Each row is a point on a landscape with many valleys, with its height.
A ball rolls from a point to the lowest of its 2 nearest points, and stops where none of them is lower. Distance is the straight distance between rows; heights are no part of it.
K97 h=26.9: [132 156 166 122 141 130 131 163 148 168 137 162 128 170 113 114 104  71
 118 144  93 119 108 108  95 105 136 112 132 152  84 146  94 158 146 166
 123 105]
K224 h=64.0: [115 143 143 137  77 109 133 148 101 146  86 118  75 104 130 165 145 122
 177 159 109 104 147 161  72 148 138  87 126 122 142 142 138  87 137 177
 141 118]
K557 h=43.5: [155 120 150 125 182 108 160 112 151 126 122 158 106  87 117 102  63 195
 142 127 159 100 135  94 147 107 124 142 179 118 139 102 148 123 137 136
 119  95]
K251 h=34.3: [107  70 174 108  95 126 142 174 134 106  78  87 116 162 165 127 106 127
 170 138 149 125 118 136  93 100 125 116 135 103 178 169 102  85 134 161
 135 123]
K324 h=42.9: [144 131 120 142 155 112 133 120 149 136 118 169 128  59 111 129  81 154
 138 160 124 112 143 102 135 130 141 145 159 107 146 101 177 119 130 125
 128  95]
K243 h=20.3: [147 119 152 122 119 142 133 148 116 132  91 139 125 123 100 143 107 132
 119 138 112 110 154 149  99  95 147 130 118  91 123  96 128  76 112 128
 106 107]
K738 h=47.0: [110 127 160 135 148  99 171  77  95 121 135 151 133 100 116 113 134 156
 119 153 136  75 180 166 126 154 148 100 158 116 142  89 149 117 115 130
 132 113]
K132 h=51.2: [101 104 149 132  93 116 128 169 129 158 124 123 144 144 160 128 169 103
 153 131 130 134 122 115  89 123 139 105 123 120 136 164  93 138 155 165
 147 166]
K317 h=48.9: [116  63 126 125 123 126 135 127 142 100 139 135 110 116 168  99 144 129
 148 114 149 156 108 103 153 116 118  44 124 137 131 181  64 168 171 112
 120 161]
K837 h=35.9: [105  71 160 107  76 137 127 156  69 111  91 146 124 160 160 116 109  83
 120 149 106 131 105 150 108 112 121  58 135 123 128 133 114 107  95 152
 132 105]
K849 h=58.0: [113 116 124 113 123 162 156 170 146 165 132 111 119 132 120 157 127  67
 138 133 124 150 111 113 119 110 120 140 141 111 127 138 104 145 122 135
 138 148]
K839 h=22.0: [149 170 144 143 155 162 137 158 142 166 169 150 148 164  93 145 100  91
 111  94 141 161 118 100 137 146  78 168 130 140  91 140 112 184 158  86
 129 128]
K205 h=30.5: [176 151 102 123 143 158 117 143 147 173 140 124 129  97 115 129  85 121
 123 121 132 141  95  86 132  90 106 187 105 135 127 101 117 140 120 109
 170 113]
K50 h=33.7: [110 102 145 126 101 125 157 143 123 150 147 138 117 140 111 143 168 122
 136 117 123 125 120 127 108 104 126 106  86 126 107 100 127 103 126 132
 119 148]
K339 h=37.7: [ 94  72 176 125  89 137 124 127  78  97 107 144 142 163 162 117 159 106
 123 131 135 121 120 141 143 140 114  51 157 136 127 138 122 137 137 140
 128 117]
K330 h=21.3: [114 144  81 153 159  86 144  71 102  87 141 100 143 122  91  84 157 165
 114 133 111  85 142 116 131 172 148 146 107 167 130  77 133 129 122 119
 138 148]
K209 h=54.4: [145 116 112 131 133 131 134 133 157 133 122  96 137 131 164  88 126 132
 125 131  98 102 117 120 115 136 146 121 137 150  97 146  80 138 149 131
 130 135]
K786 h=44.2: [172 137 164 126 173  96 134  92 163 128 123 126 111  99 130 108 118 192
 114 113 158  98 144 119 116 127 140 159 195 150 157 134 141 157 155 148
 126 117]
K266 h=25.4: [163 133 123 147 151 134 118 128 120 117 170 181 145 144 115 115 106 129
  86  91 139 121 143  93 131 111  89 150 126 130 113  92 128 132 126 127
 120  99]
K126 h=38.6: [ 81 138 134 154  94 151 106 102 143  67 121  52 103 162 108 126 152 173
 155 125 149 104 150 157 145 154 143 148  99 138 194 113 147 113 117 124
  69 142]
K328 h=62.8: [147 133 155  83 132 125 131 156 122 187  82 144 110  95  95 180 146 110
 162 134 113 121 135 131  84 101 139 122 146  97 118 147 147 115 124 171
 130 115]
K982 h=22.5: [138 139 147 115  95 108 117 140 109 122  69 133  86  88  97 153 117 135
 138 135 118 109 166 211  84 143 143 122 122  92 135 126 146  67 115 117
  99 105]
K876 h=41.2: [118 153  85 107 153  96 126 104 157 110 121 115 129  85 117  89 127 137
 156 132 104 120 124 162 136 193 170 141 118 140 128 128 117 134 139 108
 141 143]
K685 h=38.9: [137 153  62 192 100 114  85  98 117 118 104 110 154 109 123 143 129 161
 126 137 111 125 155 144 151 157 119 165 163 120 135 107 165 122 116  84
 158 155]
K544 h=37.6: [132 150  83 186 107 112  87  99  74 138 121 144 137  97 110 177 128 131
  90 133 139 138 146 129 133 113 106 148 134 109 143 101 172 115 103 110
 150 128]
K27 h=40.9: [129 155 109 146 118 123  92  92 118 123 127 140 153 116  92 145 105 136
 121 154 123 104 151 187 139 144 146 146 129 123 143  98 182  95 112 109
  96 141]
K744 h=33.5: [150 145 113 126 165 133 104 102 175 147 147 121 160 137 142 108  97 168
  93 121 130 124 129 103 147 128 135 161 180 177 125 150 138 165 119 116
 126 125]
K332 h=31.7: [150 139 105 135 147 149  93 100 150 135 129  58 173 135 127 110 141 165
  64 110 145 137 123  99 155 139 154 180 134 168 138 128 139 176 104 118
 124 143]
K481 h=32.6: [126 107 113 132  97 120 103 129  80 120 118 164  99 115 188 109 128  96
 131 122 146 147 109 131 141 132 129  96 145 103 123 167 109 123 136 153
 137  99]
K947 h=22.2: [142 144 154 125 130 155 122 163 127 127 167 162 158 149 115 109 126 137
 136 127 133 126 108  69 146 101  87 144  84 160 110 106 107 145 115 128
 118 106]
K24 h=36.0: [105  79 169 151  95 127 114 138 151  92 113  61 110 160 168 149 136 164
 161 113 141 104 117 130 127 117 129 128 115 131 185 154 127  99 132 152
 104 134]
K589 h=39.9: [122 174  96 168  97  91  99  79 102 126 135 132 132  96 127 137 137 146
 132 150 129 106 157 191 129 173 144 145 150 123 126 116 147 109 126 106
 142 162]
K57 h=40.8: [104 126 137 155 143 142 128 103 144 108 124 146 133 150  92 141 126 147
 148 136 123 105 139 152 166 112 140 147 130 134 127  90 165 101 116 113
  96 130]
K359 h=37.8: [102 120  54 146 128 153 101 134 133 117 128 117 139 136 154 107 150 142
 139 120 112 144 118 111 164 131 116 157 115 120 119 139 112 108 107 127
 144 132]
K803 h=33.0: [123 129 143 127  94 162 114 128 147  97 138  20 127 152 135 145 118 107
 132 146 136 101 118 155 135 125 137 168  97 166 202 131  90 100 109 130
 123 155]
K391 h=22.1: [150 141  62 129 173 174 118 138 113 109 138 133 150 135 121 104  88 129
  83 136 101 109 143 122 133 136 132 172 120 136 119  90 104  97  95 132
 126 123]
K608 h=30.4: [149 159 137  91 156 105 162 170 114 137 151 167 118 149 105  96 103 106
 115 137 108 132 109 102  93 124 134  99 111 139  74 116 126 159 143 149
 115 106]
K601 h=28.8: [185 186 108 120 177 134 118 135 115 138 137 160 107 106 111 127  25 125
 104 108 141 121 124  56 129  95 102 186 124 140 152  88 137 147 131 121
 173 107]
K660 h=28.5: [113 116 178 120 136 154 147 140 195 128 131 110 147 194 129 118 164 149
 140 139 124 130 143 101 122 120 137 137 135 158 113 160 131 161 140 134
 102 162]
K173 h=20.7: [161 149 102 131 162  96 122 115 137 161 129 126 105  66 109 147  94  99
 105 127  93  99 107 106  85 120 130 157 105 130 107  87 134 114 126 131
 166 115]
K944 h=35.1: [140 101 118 124 164 130 124 105 149 103 136 144 164 123 124 127  69 156
 106 149 126 110 142 144 153 139 132 151 196 137 137 123 145 123 104 112
 123 125]
K508 h=35.3: [121 144 109 135 174 124 115 106  89 101 143 193 140 147 119 103 150 109
 120  84 162 167 109 113 135 159 112 190 126 122 135 155 124 181 124 135
 131 110]
K351 h=24.5: [136  83 158  80  97 100 139 144  98 133  57 130  71  86 108 142 109 119
 148 127  97 116 138 159  70 146 139  91 133  88 125 120 130  87 112 108
 122 125]
K263 h=53.5: [130 102 145 114 109 135 119 142 172 124 103  93 156 170 151  97 139 112
 132 152  86 114 134 161  93 147 174  88 141 150 113 169  84 141 157 132
 113 160]
K404 h=46.1: [134 136 132 138 169 108 171  99 107 151 146 149 138 115 109 119 141 144
 106 136 150 109 156 120 139 125 139 128 166 127 117 101 147 150 131 136
 141 128]
K534 h=59.0: [ 76  87 123 138  98 159 161 142 147 122 129  97 108 161 143 127 128  86
 150 150 136 159 131 134 149 130 133 103 156 130 130 155 116 137 113 124
 114 153]
K417 h=38.1: [138 173 135 133 105 113  93 121 110 148 126 156 121 121 146 209 165  84
  92 134 110 153 146 166  98 154  85  97 115 141  99 186 183 122 133 144
 126  82]
K220 h=39.6: [ 77 156 119 182 114 132  98  95 104  92 116  99 129 158 110 129 149 181
 150 124 138 103 144 155 174 152 120 158 131 141 164 108 172 103 118 112
 108 138]
K82 h=37.5: [147 121 110 126 146 121  91 101 143  80 112  68 148 135  97 119 118 159
 127 113 125  99 100 138 158 151 140 175 137 145 141 117 140 100 102 123
 139 160]
K953 h=22.4: [164 131 157 112 119 126 127 113  86 154  89 150  71  77 106 183 111 104
 112 146 100 111 154 144  97  83 140 109 124  98 132  90 125  82  96 116
  98 115]
K870 h=48.7: [113 131 157 135 104 139 126  92 107 123 120 132 130 154 119 122 155 127
 132 173 127  86 161 186 115 145 163 115 132 141 112 105  97 107 130 136
 113 154]
K354 h=11.8: [167 127 171 154 139 145  97 127 171 120 147 108 121 126 125 151 107 128
 125 100 149 130  97  87 153  72 140 174 135 135 166 128 136 155 146 134
 110  95]
K723 h=31.9: [150 114 118 110 139 123 140 122 113 130 156 139 143 106 147 111 147 162
 113 100 192 159 112  94 162 116 134 132 120 123 134 113 110 156 128 120
 141 127]
K41 h=38.7: [119 126  53 121 153 102  88 109 124 111 147 150 175 130 156  97 146 137
 112 112 114 153 121 110 148 156 117 146 135 118 118 162 138 147 130 125
 158 133]
K701 h=14.9: [158 128 126  85 144 131 140 187 143 167 126 152 117  91 104 163 131  74
 120 123 102 166 111  93  97 118  92 143  69 131 108 111 146 140 104 105
 106  91]
K945 h=6.4: [124 133 176 165 111 147  86 143 158 115 152 114 130 159 125 170 129  98
 137 116 150 126 104 136 147  73 131 138 134 134 160 163 136 139 141 149
 104 107]
K643 h=44.7: [128  98 123  97 114 116 116 173 159 122 126 166 148 144  97 126 119 126
 139 127  96 144 113 107 121 111 111 107 116  88  84 130 142 121 136 104
 113 102]
K689 h=28.0: [104 104 128  92 160 140 148 111  94 112 124  95 164 116 134  66 135 145
 131  83  99 104 143 137 157 142 109  88  87 106 130  75 126  80  77 112
 132 100]
K838 h=33.1: [142 119 129 109 155  92 162 140 115 144 130 150  91 114 124 115 144 111
 117 121 105 122 120 129  82 130 146 109  89 127  90 100 130 103 135 144
 128 108]
K40 h=31.1: [130 135 118 129 119 126 103 123  80 147 162 191 112  88 148 122 136 123
 108 122 155 151 125 133 133 113 118 134 125  83 120 130 129 132 113 136
 129  84]
K48 h=36.3: [149 114 126 123 145 143 116 102 180  81 131  97 168 106 113 118 121 171
 119 151 121  94 131 152 182 187 140 149 163 152 143 118 149 131 104  97
 121 130]
K250 h=19.2: [138 145 152 116 165 128 116 124 145 123 176 179 151 136 143  88 132 187
 107 130 138 105 121  61 150 125 116 155 103 179 121 114 125 166 118 149
 119  93]
K857 h=27.4: [169 146 117 142 169 127 129 133 135 112 142 178 151 111 116 123  37 156
  85 121 145 115 159  77 126 113  73 156 142 134 148  81 149 125 121 152
 145 116]
K362 h=26.0: [107 102 175 121 137 169 107 141 176 114 154 101 136 176 154 143 171 149
 132 115 138 147 103  82 131 112 104 153 110 156 156 186 135 163 114 132
 106 139]
K355 h=35.5: [125 169 101 129  92 143  96 112 124 123 139 164 168 129 163 117 151 140
 121 152 142 151 170 165 161 135 127  92 135  98 105 152 156 132 148 134
 133 109]
K535 h=24.8: [125 110 142 129 130 125 138  77 146  96 148 107 125 154 130 106 150 161
 122 130 136 133 156 126 158 128 136 103 148 134 105 127 120 154 149  86
 105 144]
K485 h=37.9: [141 156  94 147  68 120  87 140 151 117 145  74 158 121 126 150 102 111
 160 152 108 143 125 154 148 117 130 102  81  91 143 137 144 100 135 137
 117 122]
K99 h=55.1: [117 140 104 163 133 155 114 137 130 143 123 107 117 143 129 126 120 101
 112 144  87 108 129 144 118 126 145 168 157 153 115 143  92 118 134 123
 129 146]
K987 h=63.4: [135 131 166 101  89 134 125 163 104 168  62 104  69 103  96 202 127 100
 160 161  99 114 145 149  60  98 123 103 117 102 157 141 169  97 126 156
 118 127]
K496 h=35.6: [143  84 182 107 124 136 166 160 100 147  98 143 106 160 162  95 142 115
 119 122 136 119 113  90 104 137 116  92 146 152 120 127  83 150 141 157
 130 125]
K616 h=52.4: [108  76 136 115  94 128 153 163 130 141  86 127 143 167 147  95 162 109
 146 137  99 133 134 144  77 146 148  54 135 125 110 141  83 131 166 138
 131 163]
K208 h=34.2: [141 109 164 111 108 132 139 149  61 145 100 165  91 147 156 117 140  80
 132 124 139 123 117 119  97 105 118  94 146 109 126 147  95 125 116 157
 136 102]
K906 h=31.4: [127 122 128  99 129 176 130 121 181 108 117   4 112 128 152 116 142 138
 112 113 131 141 106 126 132 135 154 162 111 161 187 150 121 132 117 126
 114 153]
K703 h=28.2: [137 150 118 130 141 184 147 144 112 132 132  81 147 135 119 138 163 132
 109 107 165 146 111  86 172  88 133 187 104 152 165  80 145 134 112 126
 121 109]
K239 h=32.4: [115  88 147 109  78 144 158 175 112 116  99  76 125 138 145 135 122 106
 152 132 121 134 137 139  79 105 129 108  98 103 147 114 105  69 118 140
 133 128]
K635 h=16.6: [168 157 155 157 142 153 127 129 173 159 167 119 146 136  98 135 111 135
 118  94 157 143 116 108 160 110 107 170 163 128 124 132 136 191 161 103
 122 101]
K487 h=45.0: [144 144 136 161 155 121 126  98 133 121 120 121 136 115 119 122 121 164
 110 125 165 108 140 129 134 114 171 172 166 126 173 101 160 131 135 140
 118 123]
K425 h=52.7: [ 95  85 142 103  68 120 140 167  82 104  59 120 127 130 148 129 152 127
 133 161 100 135 132 178 116 160 136  10 124 133 139 128 142 105 119 121
 131 134]
K325 h=24.0: [126 142  77 182 134 118 124 101  97 116 138  90 123 126 107 128 162 116
 109 112 118 115 122 108 126 120 154 166 115 155 134  77 139 130 131 111
 132 134]
K167 h=34.8: [108 116 110 140  95 128 109 140 141 118 146  60 146 167 151 162 131 112
 159 145 141 125 114 147 127 119 129 136 114 133 184 169 106 109 105 140
 132 188]
K454 h=38.8: [158 125 131 144 123 129 126 120 164  99 127  75 147  99 111 142 117 152
 148 119 126 112 107 125 154 126 135 160 131 143 133  98 143 124 155 131
 153 124]
K287 h=12.5: [101 137 165 184  94 135 103 131 155  95 155  73 135 171 140 169 138 112
 136 162 131 110 134 152 117 119 140 104 145 148 145 163 144 127 164 159
 103 109]
K3 h=9.4: [153 162 129 129 133 129 123 150 140 195 149 134 142  88  84 192 147  56
 107  99  99 160 112 121 108 127 105 152  90 132 102 133 158 154 121 123
 135  86]
K514 h=43.2: [135 106  93 107 145  92 128 128 176 127 108 161 150 110  99 106  89 144
 126 137  78 129 124 126 121 153 134 122 120 100  83 115 134 105 121  92
 126 136]
K662 h=37.4: [ 69 125 178 145  89 134 126 128 129  93 121  82 114 144 125 140 133 159
 183 139 133 100 121 167 156 112 134 130 100 137 177 119 135  85 115 143
 102 141]
K85 h=33.2: [ 96 149 101 143 141 124 122 131 102 130 159 193 109 112 124 120 174 102
 161  90 157 182 102 113 126 148 109 150  91  91 133 165 133 163 124 110
 132  94]
K539 h=19.7: [127 167 140 154  93 126 124  94 148  81 121  82 137 135 127 141 163 155
 136 145 141 118 147 195 171 196 137 112 152 160 126 127 147 125 184 118
 138 135]
K459 h=37.1: [119 140  83 132 182  72 114 107 117 123 151 204 152 129 139 120 130 108
  99 102 128 140 121 101 116 145 118 153 119 106 108 161 150 157 123 145
 158 112]
K123 h=50.0: [102  99 124 126 110 124 144 148 141 149 165 117 116 116 169 121 171  95
 168 125 150 156 102  98 135 129 144  84  97 124 137 188  65 166 155 143
 138 168]
K775 h=29.7: [150 119 136 124 143 118 147 108  74 134 158 188 121  72 141 101 117 154
  99 122 140 120 162 100 114 111  92 107 154  96 112 109 106 136 113 129
 138  90]
K624 h=16.5: [135 159 105 108 180 100 158 133 127 128 180 165 141 143 142  70  90 174
 105 133 140 108 142  73 134 126 111 135 103 176 123 102 144 142 108 168
 133 140]
K300 h=22.3: [118 131 134 137 133 130 156  88 138  80 134 111 129 141 132 128 160 139
 155 144 129 127 157 174 160 168 131  73 165 122 112 131 139 129 184  99
 115 117]
K580 h=19.1: [111 136  75 130 178  92 149  91 141  99 167 143 141 116 139  85 132 181
 115 136 108 101 141  90 142 150 127 144 122 150 122 109 144 146 121 137
 153 146]
K840 h=36.2: [140 135 106 180 132  98  92  92  87 137 126 167 148 115 115 146 135 148
 105 104 160 144 121  95 129 115 135 186 168 115 144 102 149 160 125 114
 174 134]
K260 h=29.3: [123 112 122 107 145 128 134 102  92 108 108 109 118  95 137 109 109 145
 122  82 115 114 137 136 127 114 113 141  86  98 155  70 146  34  84 107
 149  87]
K196 h=16.7: [112 157 164 149  84 124 134 119 152  87 145  75 128 155 148 156 153 139
 147 178 125 120 161 183 140 163 123  69 130 160 152 174 134 134 176 148
 127 155]
K740 h=62.1: [121 111 155  87 128 120 159 152 118 188  90 171 125 136 101 141 159 118
 145 150 126 131 144 158  89 111 152 103 155 108 103 138 126 111 112 137
 119 159]
K630 h=26.2: [112  87 126  94 130 135 158 134  79 122 129 150 149 120 154  72 142 136
 112 134 108 138 137 131 136 125 123  74 102 115 105  94 109 111  79 120
 125 100]
K154 h=44.3: [146 110  85  98 164 108 148 130 157 127 110 169 136 136 121  92  64 150
 106 101 141 134 141 137 114 157 125 131 147  97  91 140 116 125 127 135
 131 159]
K779 h=18.3: [175 121 105  83 162 124 143 128 113 167 112 142 117  65 131 166 125  89
  69 114 101 131 137 107  93 114 103 152  93 143 102  91 145 116  98 117
 122 111]
K682 h=34.9: [133 117 116 117 155 118 137  95 103 103 126 107 125 148 114 111 103 152
 120  62 164 137 104 131 154 103 138 155 129 106 145  95 147 107 114 134
 127 136]
K353 h=19.3: [127 144 146 124 167 104 131 139 172 160 143 185 123 158 118 125 116 146
 161 101 150 141 118  86 142 127 101 154 145 139  86 145 124 169 155 109
 130 166]
K182 h=47.8: [103 156 144 149 114 110 145  97  70 147 125 150 101 113 131 155 159 128
 127 169 116  84 164 169 114 148 154  90 150 133 117 106 160 111 136 137
 114 129]
K845 h=23.2: [158 148 162 105 166 161  94 194 145 155 129 165 143 162 120 126  69 121
 102 146 104 118 111  93 119  74 119 149 121 177  99 126  90 137 134 163
 128 119]
K456 h=47.7: [101  77 142 115  97 111 116  96 179  99 119 113 116 151 153  87 110 126
 160 135 125 143  99 123 149 115 150  65 127 118 121 170  96 145 142 113
 112 156]
K424 h=25.9: [155 123 116 115 160  99 145 115  96 150 153 213  97  88 106 159 127 111
  85 115 144 144 144 103 112 148  79 146 123 122 104 118 137 151  73  98
 130 142]
K868 h=27.2: [132 113 160 131 130 156 153 101 146 132 155 112 110 161 147 134 157 150
  96 116 164 148 128  93 157 130 111 126 149 146 126 137 110 184 120  92
  93 144]
K55 h=57.0: [105 152 103 138 113 163 129 168 126 152 151  77 138 118 133 176 126  80
 155 139 128 153  92 134 151  95 131 167 124 148 165 153 126 142 123 139
 173 150]
K999 h=26.3: [122 135  94 154 146 157 150 119  80 114 121  84 135 152  95  96 147 143
 100 108 139 122 132  81 137 105 121 195 108 152 150  59 143 110 100 124
 124 125]
K604 h=56.0: [ 84 146 106 174 143 153 110 125 122 154 132  98 120 136 136 163 135 106
 115 136 122 143 107 112 147 108 146 197 161 177 146 152 123 161 104 121
 147 139]
K26 h=49.9: [126 141 160 125  76 120 147 117 125 142 123 101 128 144 121 157 166 103
 131 155 131 126 152 205 111 149 152  70 138 112 117 130 137 119 149 133
 111 162]
K571 h=30.0: [150 125 122 112 141 182 118 122 144 135 125  56 132 135 140 145 138 127
  88 126 150 147 106 123 151 114 144 175 125 170 149 135 128 139 101 141
 127 131]
K14 h=51.0: [113 163 167 122  67 104 142 112 100  93 108 134 113 140 127 146 149 131
 138 156 115 120 171 217 117 194 124  38 102 123 115 131 135 101 170 102
 117 140]
K380 h=36.1: [114 117  96 126  88 117 115 144 143 146 145 107 133 113 127 138 109  91
 158 134  99 148  87 126 125  86 149 117  83  96 134 139 108 109 130 138
 123 119]
K728 h=42.1: [130 151 110 101 191 112 160 109 185 110 107 118 125 131 129  66 105 161
 127 134 112 110 135 136 126 196 161 147 154 160 128 131 127 153 150 118
 143 143]
K656 h=46.4: [118  82 121 105 115 134 106 137 164  87 132 121 149 162 126  96 131 133
 151 132 117 155  99 101 161 102 122  99 110 111 113 173 111 129 132 123
  98 114]
K755 h=35.4: [ 96 140 121 123 165 126 141 127 121 116 157 190 100 114 132  94 159  95
 156 104 154 176  91 115 147 174 106 108 115 113 106 184  99 200 147 118
 143 117]
K847 h=34.5: [170 140 121 132 153 127 134 127  81 141 110 165 102  99 133 132 117 134
 121  82 179 150 115  92 130 113 107 201 157 109 145 116 137 146 130 129
 163 118]
K994 h=40.2: [119 129 122 134 106 129 130 124 181  94 131  73 110 111 105 114 141 139
 171 125 109 121 116 155 148 179 158 139 124 133 124 128 103 122 146 106
 132 137]
K494 h=51.9: [103 117 147 110  64 104 115 138 106  85  72 115 116 138 147 107 141 132
 160 153 129 104 137 203 116 188 138  46 128 122 129 148 113  97 164 117
 131 147]
K881 h=59.8: [ 83 126 116 124  94 150 135 137 139 153 136 128 132 158 147 168 158  84
 171 140 155 175 131 150 151 155 115  96 143 102 136 181 134 163 128 125
 129 161]
K343 h=22.9: [151 138  98 170 169  78 135 103 139 119 152 131 141  85  89 121  68 140
 107 113 103  99 139 100  98 152 118 154 136 148 106  91 140 127 147 128
 158 127]
K888 h=31.0: [103 126 132 123 140 133 160 142 165 144 128 143 143 184 107 114 141 145
 138 126 110 121 125 116 104 125 138 135 105 160  91 117 113 119 141 134
 104 170]
K666 h=28.1: [141 101 145 114 153 110 166 105  66 157 141 185 114  93 131 142 159 108
 101 115 146 132 132 126 119 134 100  81 143  92 112 120 125 132  88 106
 126 123]
K436 h=17.9: [171 130 147 119 139 139 151 144 143 154 102 127  99 103 115 131  96 147
 136 128 142 107 131 117 111  82 147 161 143 119 125  78 105 104 146 131
 131 130]
K776 h=39.4: [106 168 127 140  42 113 107 143 140 113 136  87  99 121 139 130  92 110
 164 181 114 150 125 175 115 133 147  67  88 100 151 149 109 100 140 140
 123 136]
K809 h=42.2: [119 145 117 116 143 109 136 113 160 125 121 142 139  68  98 118 110 141
 164 153 105 111 144 158 124 166 177 126 153 111 125 108 164 117 128 126
 136 112]
K895 h=40.0: [132 135 160 130  92 121 108 145 107 141 122 140 132 139 128 183 161  62
 115 146 109 140 120 154  97 129 114  60 134 118  88 159 157 114 151 151
 130 107]
K274 h=16.8: [132 175 129 157 143 159 123 157 124 171 159 128 159 140  78 163 127  57
 118  81 127 166 116 113 116 118 122 168 123 122 112 122 136 174 152 112
 132  95]
K678 h=24.1: [122 119  89  98 168 130 140 117  98 129 146 157 160 158 130  83 114 124
  86 144 102 108 138 120 139 133 117 125 105 133  90 108 103 110  86 127
 112 136]
K828 h=29.8: [124  97 173 108 128 135 147 126 131 112 174 124 126 126 141 129 169 143
 144 111 162 160  97 102 174 115 110 119 110 119 145 150 106 177 137 112
 127 135]
K563 h=32.2: [131 156 100 129 131 139 139 136 174 176 152 102 114  97 111 117 102 128
 153 140  95 143 103  92 149  88 129 148 119 134 103 115 114 145 135  97
 139 117]
K457 h=20.4: [155 143 112 115 168 168 123 165 132 141 104 130 124 159 135  92  71 135
  89 143 113 101 129 118 103 102 136 165 120 153 112 109  82 101 128 141
 134 123]
K886 h=23.1: [117 123 167 135 156 129  98 151 179 146 145 161 127 174 137 129 133 158
 142  94 153 142  94  72 129 104 103 182 110 164 141 169 128 171 122 132
 114 160]
K364 h=61.3: [101  80 153 107  80 112 155 149  91 168  83 138 118 122 139 144 161 129
 153 123 149 140 156 157 116 124 136  59 152  96 144 145 118 121 137 142
 121 152]
K426 h=23.0: [126 127 132 136 156 101 144 131 128 144 149 218 115 131 105 147 118 117
 133 125 122 129 137  89 131 135  78 128 148 129  72 134 136 152 129 101
 128 143]
K806 h=36.5: [109  98 110 134  96 161 115 130 151 126 119  91 141 161 163 132 150 143
 146 119 138 126 118 116 142  95 122 151 115 135 137 136  97 120 105 127
 132 173]
K575 h=34.0: [155 132  93 127 129 135 103 125 120 122 139 137 136 121 173 135 145 114
 109 109 154 160 136 160 146 138 142  97 156  93 120 165 119 134 156 142
 140 107]
K593 h=34.1: [130 130 129 123 128 129 125 143 157 166 126 117 106 120 111 133  86 104
 140 161  74 118  87 117 104  76 154 133 104 122  92 129 104 109 134 125
 130 123]
K363 h=36.6: [140 179  84 120 103 118  82 120 103 130 132 180 150 118 179 160 162 112
 101 131 138 183 161 156 128 161  85  73 110 113 103 175 171 137 146 122
 147  96]
K912 h=60.5: [ 79 126 127 123  72 127 140 154 106 135 111 155 105 147 163 155 154 113
 170 159 164 174 155 152 123 120 108  56 139  89 159 189 135 144 146 134
 111 158]
K106 h=33.4: [153 114 108 111 151 103 135 115  99 130 115 142 130  91 153 116 116 156
 119  89 178 148 115 128 152 119 139 156 148  76 145 125 137 109 120 143
 160 117]
K932 h=30.6: [113 118 130 123 111 157 139 135  97 113 102  82  91 120 146 132 122 116
 133  91 114 114 117 158 107 114 127 153  84 109 156  89 127  41 121 135
 141 114]

Where does a ball stop that starts at each point below?
K776: K624
K987: K514
K604: K514
K485: K624
K57: K457
K723: K945

Call two points neighbours if one is among the 2 nearest of the other. Go from one point of each pair to the other, from neighbour to neighbour, staying as low as possible. Name the highest point that can't be avoided.
K481, K106: K27
K436, K481: K50
K945, K3: K839
K624, K85: K41
